A landscape with many peaks, sampled at points; each row gives a point and its height.
A climber steps from a point to whichever of its 2 nearest points has the largest rise for the distance, and stops where none of them is higher. Distance is the straight distance between rows; heights are no part of it.
Q358 h=5.60: [112 113 145 129 130  97 139 151 170 104 107  86 105 165 154 125 146 169
 128 165]
Q109 h=0.89: [135 100  97 102  36 144  95 116 144 140 152 134 163 107 130 149 144 154
 153 134]
Q925 h=4.30: [104 162 124 126 174 168 170 131 189 141 128  68 115 125 136 122 129 221
 134 174]
Q656 h=8.60: [130 181 118 145 128  87  72 123  61 132 117  99 140 111 105 141 120 134
  66 138]
Q725 h=7.42: [120 166 113 154 101 170 125  91  50 111 107 162 114 107 132 142 122 129
  92 169]
Q290 h=1.42: [ 79 160 151 129 204 149 173 148 185 131 158 111 117 169 147 123 136  96
 139 104]
Q562 h=3.52: [146 179 150 171 185 133 103 120  98 136  68 142  83 126 109 134 110  99
  92 128]
Q422 h=5.98: [121 170  95 113 163  80 115 158 140 162 158 107 154 155  98 156 155  47
 110 136]
Q793 h=1.76: [126 131 149 154 163 193 144 137 200 142 101 109  86 128  88  77 118 138
 135 148]
Q49 h=4.00: [110 166 115 110 113 188 186 132 125 139 157 106 145 113 141 140 123 171
 159 108]
Q635 h=6.73: [177  96 139 154 126 141 102 135 114 134 120 145  93  93 101 103  96 148
 152  93]
Q718 h=4.41: [125 129 157 110 152  58  71 138  98 146 165 109 179 104  89 128 115 136
 130  74]
Q799 h=6.65: [102 146 152 118 193  48 107 139 152 140  99  91 135 140  78 131 126  97
  76 152]
Q348 h=4.83: [130 145 103  85 116 151  98  96  76 120 220 152 169 113 150 188 119 111
 167 110]
Q312 h=2.44: [105 209  79 137 120 199 134 102 110 126 117  92 115 146 158 164 143 122
 109 184]
Q179 h=7.19: [149 137 109 167  90 152 103  91  53 101 112 170  98  84 147 128 111 149
 102 162]
Q362 h=5.80: [165 144  93 132 169 165  87 135 159 117 118 111  79 166 123 135 108  88
 144 133]
Q512 h=5.84: [139  91 161 112 101 153 128 104  99 117 143 223 128 126 138 147 133  97
 151 122]
Q134 h=4.35: [ 99 154 125  97 100 210 160 144 196 167 145 116 156 121 124 120 164 139
 148 107]
Q403 h=4.99: [143  95 145 125 129  69 145 117  72 132 150 101 178 102 141 104 105 230
 128  87]
Q833 h=5.55: [134 196 106 106 198 134 103 149 154 118 139  58 109 161 159 187 111 140
 130 153]
Q133 h=0.56: [131 128 123 143  78 185 117 107 107 145 126 158 126  97  89 110 124 131
 140 113]
Q836 h=2.98: [ 97 116 121 103 114  75 126 122 165  94 130  99 119 193 185 168 157  97
 126 166]
Q854 h=3.36: [126 157 141 170 147 148 115 114 123 143  62 142  98 135  95 115 126  91
 101 138]
Q395 h=6.69: [149 163 114 108 178  53  67 148 127 162 134  96 146 129  70 160 137 100
  94 146]
Q190 h=5.81: [ 95 142 130 134 173 131 152 121 134 130 148 188 146 133 135 139 138  29
 129  75]
Q693 h=8.13: [158  70  98 112  78 177 113 122 158  93 137 114  95 132 157 124 124 107
 160 173]
Q554 h=2.59: [ 95 140 117 111 152  92 132 117 131  89 140 110 112 185 181 165 132  69
 125 149]
Q644 h=3.28: [171  46 154 163  89 126 131 120 111 113  78 159  90  84 132  87 114 120
 131 143]
Q65 h=1.58: [146 123 148 164 166 190 168 137 158 147  97 124  83 135 107  80 110 162
 146 129]
Q697 h=6.50: [ 89 129 130 111 148 137 152 115 158 141 122 164 112 170 143 119 167  40
 111 121]
Q330 h=5.14: [124 158 128 124 185  71 109 150 133 162 155 130 163 141  82 133 128  56
 109  98]
Q506 h=3.39: [125 189  89 111 124 184 121  99  86 140 178 118 142 110 121 160 112 120
 147 104]
Q501 h=7.03: [111 158  92 108 132  96 116 153 155 176 132 105 128 160 110 149 189  54
 109 169]
Q705 h=6.85: [128 121 135 116 138  99 132 105  66  90 150 162 117 131 159 172 101 107
 138 115]
Q838 h=2.69: [105 127 122 124  67 124 149 129 122 114 118 113 147 124 144 137 143 166
 129 153]
Q581 h=7.17: [136 105 128 103  78 102  88 109  68 122 165 133 152  97 126 145 126 182
 157 101]
Q717 h=5.53: [154 122 107 132 137 123  96 142 176 156 101 134  95 170  81 105 153  53
 122 156]
Q309 h=5.06: [125 104 171 141 127 159 206  98 128 139  96 210 106 112 143 105 156 110
 153 104]
Q339 h=6.20: [143 128 106 147 158 124  88 137 181 130  97 103  78 186 113 116 150  78
 108 179]
Q464 h=5.01: [108 122 148 113 124 147 157 117 119 133 135 185 127 121 126 130 132  92
 138  89]
Q758 h=4.62: [122 172 109 131 154 171 135 149 175 127 126  67 117 135 151 151 122 202
 138 169]
Q254 h=6.56: [140 135 146 144 144 169 134  87  81 108 111 209  98 142 148 162 131  65
 137 155]
Q553 h=5.31: [114  89 110  66  82 123 122 148 196 142 139 143 149 151 140 137 177  98
 147 112]
Q885 h=1.57: [125 152 120 109 124  97 105 141 153 157 121  97 151 146  95 143 145 111
 106 141]
Q472 h=7.11: [116 134 109 123 131 140 125 103 153 137 112 159  89 185 127 126 163  46
 122 155]
Q485 h=3.87: [ 98 128 119 101 130 101 130 174 189 148 180 105 215 114 135 154 142 114
 135  92]
Q378 h=6.18: [153 122 139 129 155 156 114  95 120 114 102 211  83 155 127 156 134  43
 152 126]
Q191 h=6.68: [111  89 170 123 130  70 164 134 105 122 138 167 144 119 143 126 129 113
 134  80]
Q67 h=8.21: [157  55 136 121  68 141 132 154 173 119 114  89 121 109 124  86 123 146
 153 149]
Q719 h=5.87: [142 111 106  97 134  71 121 120  65  84 198 124 143 122 176 185  95 163
 166  98]
Q558 h=4.29: [148 101 134  84 141 136 138 161 178 122 159 145 103 153 129 136 118 133
 191  64]
Q559 h=6.81: [157 143 128 164 145 169 171  82  61 102  91 188  85 118 176 139 125 146
 129 157]
Q824 h=1.32: [134 135 119 148 104 158 177 136 129 136 107  96 148 112 126  93 127 233
 113 156]
Q590 h=3.53: [185  87 125 143 105 170  85 112 108 122 106 142  76  94 113 107  94  80
 127 126]
Q699 h=1.56: [118  77 150 120  90  92 110 151 195 133  89 134 134 158 105  97 159  97
 114 142]
Q298 h=2.96: [154  89 153 155 102 155 105 136 147 156  93 138 115  99  70  70 111 112
 121 124]
Q587 h=4.46: [122 112 152 119 104  98 125 157 164 140 118  91 165  97  94 119 127 217
 126 140]
Q459 h=1.48: [ 80 175 119 123 120 211 195 110 157 133 155 119 114 151 163 125 154 135
 150 143]
Q564 h=3.71: [131 106 127 112 123 146 193 125 134 123 132 145 116 144 157 109 129 178
 165 106]
Q182 h=3.99: [151 117 111 112  78 125  79 147 159 144 136  90 158 113 116 154 127 172
 146 129]
Q493 h=5.79: [137 133 130 119 161 134 112 116 140 145 103 181  86 167 118 136 135  49
 146 104]
Q911 h=3.03: [ 63 127 137 146 124  44 162 163 150  98 150 110 207 134 156 135 136 133
 121 117]
Q754 h=5.64: [136  59 151 140  86 121 132 112 117 101 101 200 107 128 139 120 128 114
 143 155]
Q135 h=2.99: [148 120 124 113 161 130  90 154 215 128 117  94 109 154 108 130 127 136
 145 144]
Q543 h=2.88: [139 145 121 165 129 150  99 140 153 131  83  88 121  88  81  91 115 161
  81 187]
Q511 h=0.47: [122 109 161 135 106 118 164 116  91 161 135 151 154  90 113  92 128 169
 138  76]
Q431 h=5.08: [130 128 145 110 161 131 128 152 169 117 130 115  97 167 132 133 118 136
 154 111]
Q159 h=3.66: [179 116 108 139 119 197  99 108 116 120  92 126  60 105 124 103 102  66
 113 157]
Q901 h=3.37: [ 76 149 144 160 150  80 159 133 105 115 132 151 175 124 137 132 121  81
 117  99]
Q786 h=3.40: [188  52 153 151 103 126  89 123 112 123  93 138  79  77 114  98 102 104
 127 119]
Q675 h=4.47: [131 119 149 106 142  54 110 164 149 112 126  82 139 138 131 158 116 176
 126 135]
Q140 h=2.62: [110 183  81 148 122 176 116  93 108 104 101 118  91 158 156 140 143  95
  95 198]
Q148 h=6.78: [121 102 155 138 123  28 108 144  94  86  82 113 119 142 144 143 121 145
  85 145]
Q136 h=3.80: [133 168  89 110 134 195 172 115 101 119 172 124 118 126 159 161 108 163
 171 107]
Q933 h=4.27: [123 118 124  85 111 106 105 127 116 135 186 148 162 116 128 148 126 101
 155  64]
Q228 h=6.66: [ 84 105 162 144 147 101 188 112 107  99 126 192 145 126 174 130 144  71
 134 123]
Q336 h=6.52: [126 202 106 119 214 113 105 141 141 129 142  72 130 161 129 175 112  95
 117 146]
Q52 h=5.00: [103 118 153 110 135  70 142 160 166 107 128  67 145 153 164 151 138 181
 127 162]
Q531 h=2.02: [126 116 134 115 111 160 131 149 190 138 123 117 128 136 100 103 136 147
 150 125]
Q672 h=4.69: [119 120 125  92 128 149 144 134 148 127 151 154 119 142 130 138 129 107
 166  85]
Q932 h=7.57: [119 160 112 118 139 156 138  94  58  95 170 154 133 132 159 179 103 105
 140 143]
Q13 h=1.14: [145  89 114 112  87 106 183 100 101 104 127 127 153 135 178 117 119 226
 135 122]
Q164 h=4.02: [134 139 133 102 117 122 106 130 107 136 169 117 148 114 112 147 116 145
 153  77]
Q981 h=4.92: [109 149 122 120 114  84 118 139 121 168 150 114 193 117  87 124 160  77
  93 119]
Q147 h=1.90: [ 95 173 139 143 174 177 171 120 163 128 132  97  81 178 153 126 136 129
 134 145]
Q201 h=3.09: [145 109 138 173 104 177 121 116 136 147  71 142  99 113  87  78 126  79
 113 145]
Q373 h=4.51: [159 108  76 104  96 161  97 135 177 153 146 142 118 145 105 127 150  72
 158 127]
Q446 h=6.23: [130 105 149 137 145  66 141 145 109  94  85 116  94 157 172 136 122 152
 107 143]
Q417 h=8.17: [116 165 107 129 142 137 146 106  71  86 129 131 100 140 175 170 110 124
 117 153]
Q219 h=6.22: [146  91 152 103  99 128 121 109  67  97 160 204 135 134 154 165 126 121
 143 140]
Q486 h=5.73: [140 158 117 165 110 101  76 140 103 106  74 112 109 116 121 110 119 140
  63 170]
Q105 h=8.22: [108 165 100 110 140 118 124 135 175 162 139  88 127 182 153 163 175  79
 118 174]
Q120 h=1.05: [131  92 101 107  35 171 121 112 147 117 145 158 160 116 138 141 156 129
 148 179]
Q813 h=2.34: [122 121 120 151 107 158 157 138 153 110 107  99 104 143 145  95 137 184
 126 167]
Q969 h=1.38: [115 113 136 106  97  78 104 139 152 141 107 130 144 160 103 129 159  94
 103 141]
Q935 h=6.70: [123  95 139 100  79 106 111 101  66 108 171 169 155 114 139 153 130 144
 142 129]
Q875 h=3.07: [142 147 115 140 139 135  87 140 160 137 105  82 135  71  75 119 107 198
 105 161]
Q17 h=4.65: [119 138 151 125 161  64 108 146 103 121 167 108 159 117 120 146  95 133
 133  80]
Q949 h=2.27: [ 98 158 108 111 180 120 141 116 148 115 152 117 109 193 168 162 142  40
 134 132]
Q805 h=5.72: [114 144 159 124 196  60 112 151 126 115 125  98 132 145 113 146 105 103
 102 125]
Q455 h=7.62: [132 133 128 150 108  74 121 108  48  88  92 149 103 118 166 145 114 149
  83 159]
Q565 h=4.88: [139 112  91  94  76 155 113 144 187 167 141 142 155 132 105 128 177  99
 145 124]
Q948 h=6.42: [129 165  97 132 160 152 108 116 145 126 114 126  80 185 128 147 136  72
 122 150]
Q264 h=6.35: [114 125  97  88 120 168 133 124 189 142 145 158 112 167 138 135 173  70
 149 121]
Q514 h=3.34: [ 92 111 125 119 119 151 213 127 116 129 178 169 176 103 161 113 133 141
 155  84]
Q121 h=4.31: [112 130 119 120 129 112 115 105  94 163 171 187 174 105 105 133 149  40
 116  86]
Q646 h=6.72: [108 168 136 135 169  96 111 135 135 122  89  86 125 143 106 137 126 134
  73 170]
Q636 h=5.03: [150 127 129 127 159 141 104 143 177 169 103 158  99 151  68 105 142  61
 129 114]
Q342 h=1.13: [ 78 158 164 131 192 125 175 139 176 133 132  95 120 158 138 114 137 125
 117 138]
Q314 h=6.92: [138 104 127 152 139 122  98 137 163 103  90 109  75 167 135 109 124  97
 114 159]
Q365 h=7.61: [171  63 127 132 104 147 145 152 156 121 126 106 103 113 126  86 108 178
 164 119]
Q560 h=3.51: [108 102 144 114 136 146 230 109 123 127 143 166 148 130 173 102 134 149
 151  93]
Q878 h=4.63: [126 134 117 116 156  83  93 133 109 175 170 153 161 119  83 130 147  51
 118  70]
Q31 h=1.34: [ 96 126 114 118  91 200 184 108 157 114 146 141 113 148 170 127 152 148
 166 149]
Q434 h=4.06: [109 133 108 117 117  80  90  97  67 141 174 170 179 116 113 147 145  54
 116 115]
Q352 h=2.75: [145  90 172 131 108  85  99 143 111 147 120 147 134 107  88 107 114 166
 137  77]
Q16 h=1.24: [141 102 108 129  80 136 184 126 129 113 111 102 152 126 167 100 132 239
 136 150]
Q827 h=4.08: [175 153 126 177 169 161  75 130 127 145  77 130  85 108  74  96 100  90
  96 144]
Q868 h=5.29: [152 121 127 144 156 163 118 144 158 114 109 117  77 150 122 113 104 128
 146 126]
Q848 h=2.85: [143 106 165 142 111 129  98 135 130 158 100 158 128 107  68  93 117 133
 131  86]
Q779 h=5.93: [121 161 127 129 151  53  80 140 112 179 129  97 169 116  54 135 149  93
  75 147]
Q21 h=6.99: [165 154 118 177 124 166 133  89  55  89  96 191  82  94 170 126 113 138
 109 183]
Q212 h=3.82: [148 148 133 107 139 135 126 150 130 136 159 100 138 120 114 147 103 184
 160  91]
Q409 h=4.85: [134 111 157 125 161  56 162 138 106 131 142  95 179 102 124 109 100 222
 110 110]
Q859 h=7.59: [153  75 128 143 137 114 111 139 150  89  98 136  66 160 157 124 111 109
 150 135]
Q278 h=2.90: [119 127 122 155 113 142 140 115 104 100  87 146  87 134 151 123 128 135
 119 161]
Q627 h=4.61: [168 136 126 142 163 189 103 137 168 169 106 152  97 137  64  99 110  74
 145 106]
Q465 h=3.57: [107 136 146 144 134  80 133 117  76 120 127 132 138 127 132 146 110  95
 113 106]
Q299 h=7.96: [106 168 140 149 156  57  94 134  77 122 115  87 164 117 107 148 113 120
  63 145]
Q223 h=2.24: [122 178 132 142 203 154 122 132 163 116 120  99  74 173 140 138 120 125
 118 150]
Q602 h=8.05: [118 158 119 146 100 102 100 109  59 102 114 122 128 112 134 150 124 134
  82 146]
Q215 h=7.12: [ 98 144 113  99 125 138 138 130 190 141 145 111 133 175 156 143 173  89
 135 136]
Q407 h=3.20: [ 95 102 135 106 107 147 167 139 123 140 182 167 182  86 126 113 148 126
 143  60]
Q608 h=5.78: [121  83 114  98  87 165 132 136 204 134 136 157 117 150 133 107 164  95
 159 117]
Q983 h=7.33: [162  81  92 111  67 138  90 126 148 104 131 111 122 120 140 142 120 120
 147 157]
Q99 h=3.67: [170 131  93 115 119 140  61 153 179 160 133  80 149 119 111 157 115 153
 139 154]
Q131 h=3.21: [137 156 132 142 127 138  99 138 108 145 123  95 141  85  75 116 113 206
 104 132]
Q146 h=3.61: [130 182  93 131 153 196 205  96  73 124 159 119 136 121 167 134  94 186
 149 115]
Q596 h=5.99: [141 120 139 144 111 106  97 137 121 124 108 119 123 122  94 118 116 154
 114 130]
Q910 h=6.33: [114  75 162 116  92  63 163 130  96 120 117 152 144 118 145 120 131 151
 124 107]
Q930 h=3.79: [113 147 117 128 146  83 108 110  82 124 159 143 157 132 120 161 111  67
 119 100]
Q110 h=0.63: [161  89 105 129  65 188  88  98 116 138 152 162 127  94  87 110 125 104
 151 127]
Q700 h=3.43: [114 121 130 115 132  86 109 146 195 108 126  71 111 188 183 167 153 132
 132 173]
Q802 h=5.54: [115  89 178 116 101 149 171 104 111 125 128 231 140 119 147 134 158  81
 140 124]
Q88 h=5.97: [167  94 118 150  87 105 114 134  83 115 120 120 128  96 129 101 111 214
 122 124]
Q749 h=3.94: [136 123 124  98 142  76  85 162 186 114 120  71 128 163 150 168 128 153
 136 156]
Q548 h=3.14: [148  55 144 152  79 137 126 127 132 108  80 122  84 106 136  81 121 110
 109 170]
Q899 h=4.56: [112 151 109  98  83 168 133 133 171 166 141 118 168 125 110 126 162 123
 132 117]
Q203 h=3.35: [171 111 107 124 136 128  69 155 183 129 115  81 123 119  98 127 112 141
 121 156]
Q652 h=3.38: [117 189 118 157 121 166 171 117  66 139 130  97 147  93 122 119 118 204
 101 134]
Q22 h=6.06: [121 171 112 149 119 118 104 127 104 124  82 108 121 139 111 133 134 118
  74 172]
Q801 h=1.71: [ 98  97 165 115 117 124 144 148 209 146 103 145 126 160 119  86 176  96
 114 118]
Q273 h=5.02: [131  91 147 145 121 156 186  99 125 120  96 187  89 133 157 103 138 132
 165 130]
Q692 h=7.50: [136 104 138 110 118  96 104 115  46 143 171 132 155  87 124 117 117 186
 166  66]
Q372 h=4.17: [103 152 117  97  91 208 182 138 152 162 173 125 168  98 128 123 144 159
 161  86]
Q873 h=1.39: [119 127 134 141 101 169 199 122 133 149 104 123 139 121 129  78 137 202
 131 131]
Q945 h=6.37: [156 107 123 100 155  92 133 107  57  93 181 164 118 132 173 181  93 138
 171  95]
Q631 h=4.18: [147 134 150 104 171  66  43 135 108 144 138 105 143 107  70 139 104 144
 120  88]
Q157 h=3.98: [101 130 111 102 115 130 140 115 122 132 163 169 174 125 123 141 152  53
 113 114]
Q887 h=3.05: [105 118 124 146  99 164 139 105 139 114  92 151 103 144 128 110 139 106
 123 156]
Q334 h=7.27: [131 113 146 138 138  68 134 113  51  90 117 151 111 124 169 162 112 128
 109 128]
Q569 h=1.80: [132 172  98 101 146 120 106 147 165 195 138  89 159 129  95 159 150 114
 121 154]
Q664 h=4.75: [156  81 105  99  99 129  94 127 162 119 140 159 112 154 116 136 129  84
 158 120]
Q156 h=5.13: [157 129 135 144 151  93 146  93  35 130 144 111 170 100 161 112  94 221
 114  82]
Q432 h=6.00: [121  78 146 137  72  96 140 120 100 113  98 165 123 119 128 116 129 147
 122 133]
Q510 h=2.26: [116 198  84 126 111 184 126 127 135 143 126  76 139 137 151 169 132 149
 129 161]
Q357 h=8.99: [135  77 112 125  66 172 135 132 186 113 127 105 109 126 145 104 144 132
 160 162]
Q35 h=5.38: [119 171 104 124 127  65 107 153 123 183 144  91 179 121  84 151 166  79
  86 159]
Q315 h=2.51: [127 114 104 144  76 134 123 138 143  97 107  97 115 128 145 119 132 153
 123 169]
Q621 h=0.78: [146 103 112 110  45 144  72 127 141 163 154 122 171  87  95 121 140 163
 160 101]
Q97 h=3.64: [ 82 133 114 106 138 131 164 127 138 112 169 158 163 139 160 146 140  66
 135  98]
Q926 h=3.59: [ 94 119 149 100 162 106 153 174 191 134 164 115 186 125 127 129 140 121
 130  85]
Q384 h=7.72: [106 173 116 151 127 137 150  95  35  92 120 143 119 115 172 155 115 126
  87 174]
Q617 h=5.28: [134  81 154 125 119 112 163 114 116 104 107 190  96 143 162 131 129 127
 153 129]
Q534 h=5.66: [141 130 120 166  84 115  74 125 103 129  89 115 131 101  89 103 126 141
  83 154]
Q397 h=2.94: [151  63 129 141  83 139 136 138 160  92  96  83  86 117 161  82 129 148
 116 187]
Q308 h=4.97: [146 183  91 125 162 158 104 151 159 106 133  66 107 143 173 174 107 179
 141 159]
Q322 h=0.71: [164  95 109 125  59 166  70 120 134 157 152 127 142  85  74  95 132 130
 157 106]
Q145 h=3.68: [157 172 135 167 169 126  85 134  96 128  85 127  93 107 101 118  97 144
  91 133]
Q920 h=7.65: [ 87  84 174 147 126  98 178 111 151 112  89 157  85 167 172 111 160 108
 119 152]
Q400 h=4.66: [120 117 170 121 128  75 148 148 125 135 123  97 163  94  94 111 123 197
 108 124]
Q695 h=7.97: [103 169 125 126 198  56 110 143 147 125 109  57 157 132 102 154 121 114
  77 169]
Q814 h=3.49: [126 186 106 153 133 196 184  94  48 140 135 130 121  98 137 120 108 182
 122 116]
Q658 h=6.89: [134 143 144 140 129 171 136  85  54 120 137 196 118 111 139 156 118 107
 138 133]
Q653 h=8.04: [149 179 101 102 200  84  77 148 143 145 132  83 128 142  95 179 119 108
 107 149]
Q224 h=3.96: [161 134 144 142 156  83  40 135  98 133 110 118 121 105  80 118 109 147
 100 114]
Q338 h=6.28: [ 76 128 146 149 178 100 177 127 132 104 140 187 149 141 171 139 131  53
 140  92]
Q324 h=2.73: [150  93 138 151 122 143 125 151 157 110  89  93  91 118 121  79 114 145
 113 169]
Q53 h=3.85: [170 136 110 165 154 180  93 127 141 129  87 115  67 130 109  97 107  71
 107 154]
Q902 h=7.10: [ 72 119 171 140 152 121 193 109 150 118 114 157 105 157 174 110 159  76
 118 127]
Q922 h=6.48: [ 56 139 141 135 144 126 171 111 162 120 131 137 127 174 165 122 170  49
  99 138]
Q713 h=5.37: [123 143 134 106 158 132 133 128 138 157 135 165 126 144 108 131 138  43
 122  80]
Q639 h=1.70: [ 70 163 129 125 163 165 175 133 172 135 153 120 145 153 148 116 156  73
 124 109]
Q633 h=7.16: [123 155 133 138 134 135 112  85  27 110 159 173 143 110 150 172 110  93
 117 138]
Q913 h=5.77: [194 105 126 157 141 110 123 128 100 118 105 124 120  97 139  87  89 225
 117 113]
Q611 h=4.01: [102 178 134 121 152 170 193 138 153 151 136  78 150 112 122 124 129 203
 136 147]
Q518 h=5.21: [133 157 129 162 157 122 149 106  29 150 156 106 167  81 128 104 101 200
 120  87]
Q269 h=7.08: [129  98 177 136 140  94 173  98  88 115 135 204 141 106 154 142 135  93
 143  99]
Q917 h=6.38: [151 124 138 130 129 122 100 127 111 128 120 145 104 130 105 135 103 125
 139  93]
Q706 h=5.45: [168 141 115 117 151 116 161 125  97 124 144  94 151 120 147 119  96 244
 125 103]
Q774 h=3.95: [137  86 135  93 112 134 166 154 170 123 144 144 112 146 146 112 134 169
 182  91]
Q735 h=2.00: [130 129 128 152 154 187 145 141 199 129 114  74  94 120 117  87 121 177
 132 179]
Q427 h=1.47: [145 115 141 159 146 183 196 116 143 148  91 137 111 127 125  66 118 191
 142 114]
Q227 h=3.32: [ 96 124 133  99 136 101 145 152 158 123 157 127 167 148 139 138 138  85
 136  92]
Q376 h=1.19: [118 112  99 102  67 195 144 112 152 111 151 161 134 141 159 142 154 126
 163 173]
Q251 h=3.22: [125 133 113 171 115 178 118 101 123 135  76 154  93 134 111 102 136  71
 105 165]
Q821 h=3.31: [139 187 120 162 114 144 119 127  75 139 119  97 138  69 111 104 118 229
  86 143]
Q86 h=7.34: [116 129 157 147 131  34  95 131  68 111  99 116 140 123 125 147 116 109
  76 131]
Q970 h=1.96: [ 92 164 114 115 178 130 141 138 161 135 156 120 142 172 141 138 144  48
 129 112]
Q874 h=3.23: [ 56 140 133 162 144  79 177 146 134 102 140 135 178 147 164 125 135 103
 122 119]
Q359 h=0.44: [121 123 168 140 152 126 181 129 103 174 149 146 179  77 103  82 118 175
 136  54]
Q340 h=6.57: [119 144 143 157 158 162 206  82  70 113 105 175 106 132 174 137 129 124
 131 148]
Q704 h=6.67: [174  74 104 129  64 112  63 137 124  99 135 104 125  97 129 134 113 151
 138 138]
Q257 h=6.24: [180  84 126 145  93 103  67 148 106 111 125 113 115  82 112 101 103 183
 129 124]
Q637 h=2.61: [141 155 111 134 184 139  90 145 194 115 113  76  89 166 129 141 121 138
 124 166]
Q170 h=5.61: [168 144 126 141 165 120 127 127  88 136 129 107 125  98 120 107  93 234
 117 103]
Q242 h=5.26: [108  97 163 117 109 158 192 115 118 147 130 206 134  97 134 110 146 109
 144  84]
Q344 h=5.62: [113  80 141 101  65 116 131 126 136 122 130 172 138 125 121 126 143 125
 137 119]
Q326 h=0.51: [133 122 140 137  91 163 140 121 104 160 130 150 135  94  88  99 123 174
 149  87]
Q7 h=2.18: [122 131 126 147 107 190 136 140 184 135 113  91 122 127 117  95 140 156
 138 162]
Q937 h=4.19: [101 143  97 116 132  65 109 163 161 148 182 114 224 124 129 167 154  92
 125  94]
Q742 h=4.32: [168 142 147 173 174 177  95 129 142 166  91 148 101 109  56  95 102 102
 126 110]
Q304 h=3.58: [123 173  97 122 144 168 153 112  75 127 201 125 140 109 139 157  97 134
 172  81]
Q222 h=8.32: [117  75 149 149 122 115 143 114 155  93  95 152  66 173 169 113 137 103
 139 156]
Q487 h=4.54: [ 88 130 120 127 133  71 122 162 154 146 164 128 213 118 102 128 160  83
 103  89]
Q418 h=7.32: [158 120 154 128 156 113  93 114  52 159 145 131 135  86 104 104 110 198
 161  58]
Q982 h=4.24: [145  98 133 117  65  95  92 154 151 140 136  91 170  98 116 140 130 213
 139 131]
Q126 h=2.76: [106 151 108 162 114 168 134  91  92  91  85 154  83 146 162 134 137 104
  97 201]
Q882 h=2.71: [160 113 128 150 121 160  95 144 157 131  82  82 100 100  90  76 116 117
  84 181]
Q879 h=3.81: [178 132 145 167 145 108  53 142  96 123 101 125  95  84 100  97  90 163
 101 123]
Q702 h=1.86: [107 114 159  96 137 145 143 155 195 149 117 138 129 143 108 101 153 118
 137  94]
Q151 h=4.52: [116 134 112  99 127 127 111 110  86 126 215 153 172  99 134 157 115 118
 177  64]
Q978 h=5.20: [132  72 135 100  89  89 106 127 143 110 119 168 116 150 127 137 133 100
 143 117]
Q173 h=5.32: [133 124 105  81 114 113 119 118  85  92 208 134 155 128 174 198 107 131
 174 110]
Q998 h=2.87: [112 128 139 104  88  96 126 140 127 122 131 109 161 126 126 139 135 151
 128 116]
Q489 h=5.67: [132 116 150 118 172  87 151 150 130 109 117 111  99 166 150 140 109 155
 139 119]
Q580 h=7.09: [198  73 132 139 144 138 114 153 133 126 123 119  91 105 113  93  81 179
 152 102]
Q816 h=6.21: [111 122 142 138 130  95 117 139 163 111  90 103 110 179 135 128 146 120
 105 167]
Q183 h=2.07: [138 189  95 117 144 157 108 143 151 159 129  74 147 138 121 171 130 138
 123 157]
Q709 h=5.30: [149 159 128 137 164 141 173 107  69 145 157  95 171 101 130 107  93 232
 126  90]
Q377 h=1.65: [ 88 159 146 129 158 192 205 126 169 141 146 121 105 161 154 101 149 143
 150 116]
Q450 h=3.04: [107 113 148 101  89 124 150 149 140 142 149 133 164 106 115 116 143 143
 136  84]
Q107 h=5.07: [131 158 129 113 165  86 101 147 118 118 145  90 146 142 117 168 109 121
 126 113]

Call two points neighbours if one is among the 2 nearest of the other. Go from one point of each pair to the other, from neighbour to neighbour, staying as high as possible. Name the lowest point that can't be avoided.
Q656, Q472: Q431
Q269, Q692: Q273
Q653, Q121: Q49
Q242, Q565: Q373
Q222, Q472: Q922
Q357, Q695: Q534
Q269, Q417: Q713
Q692, Q357: Q170
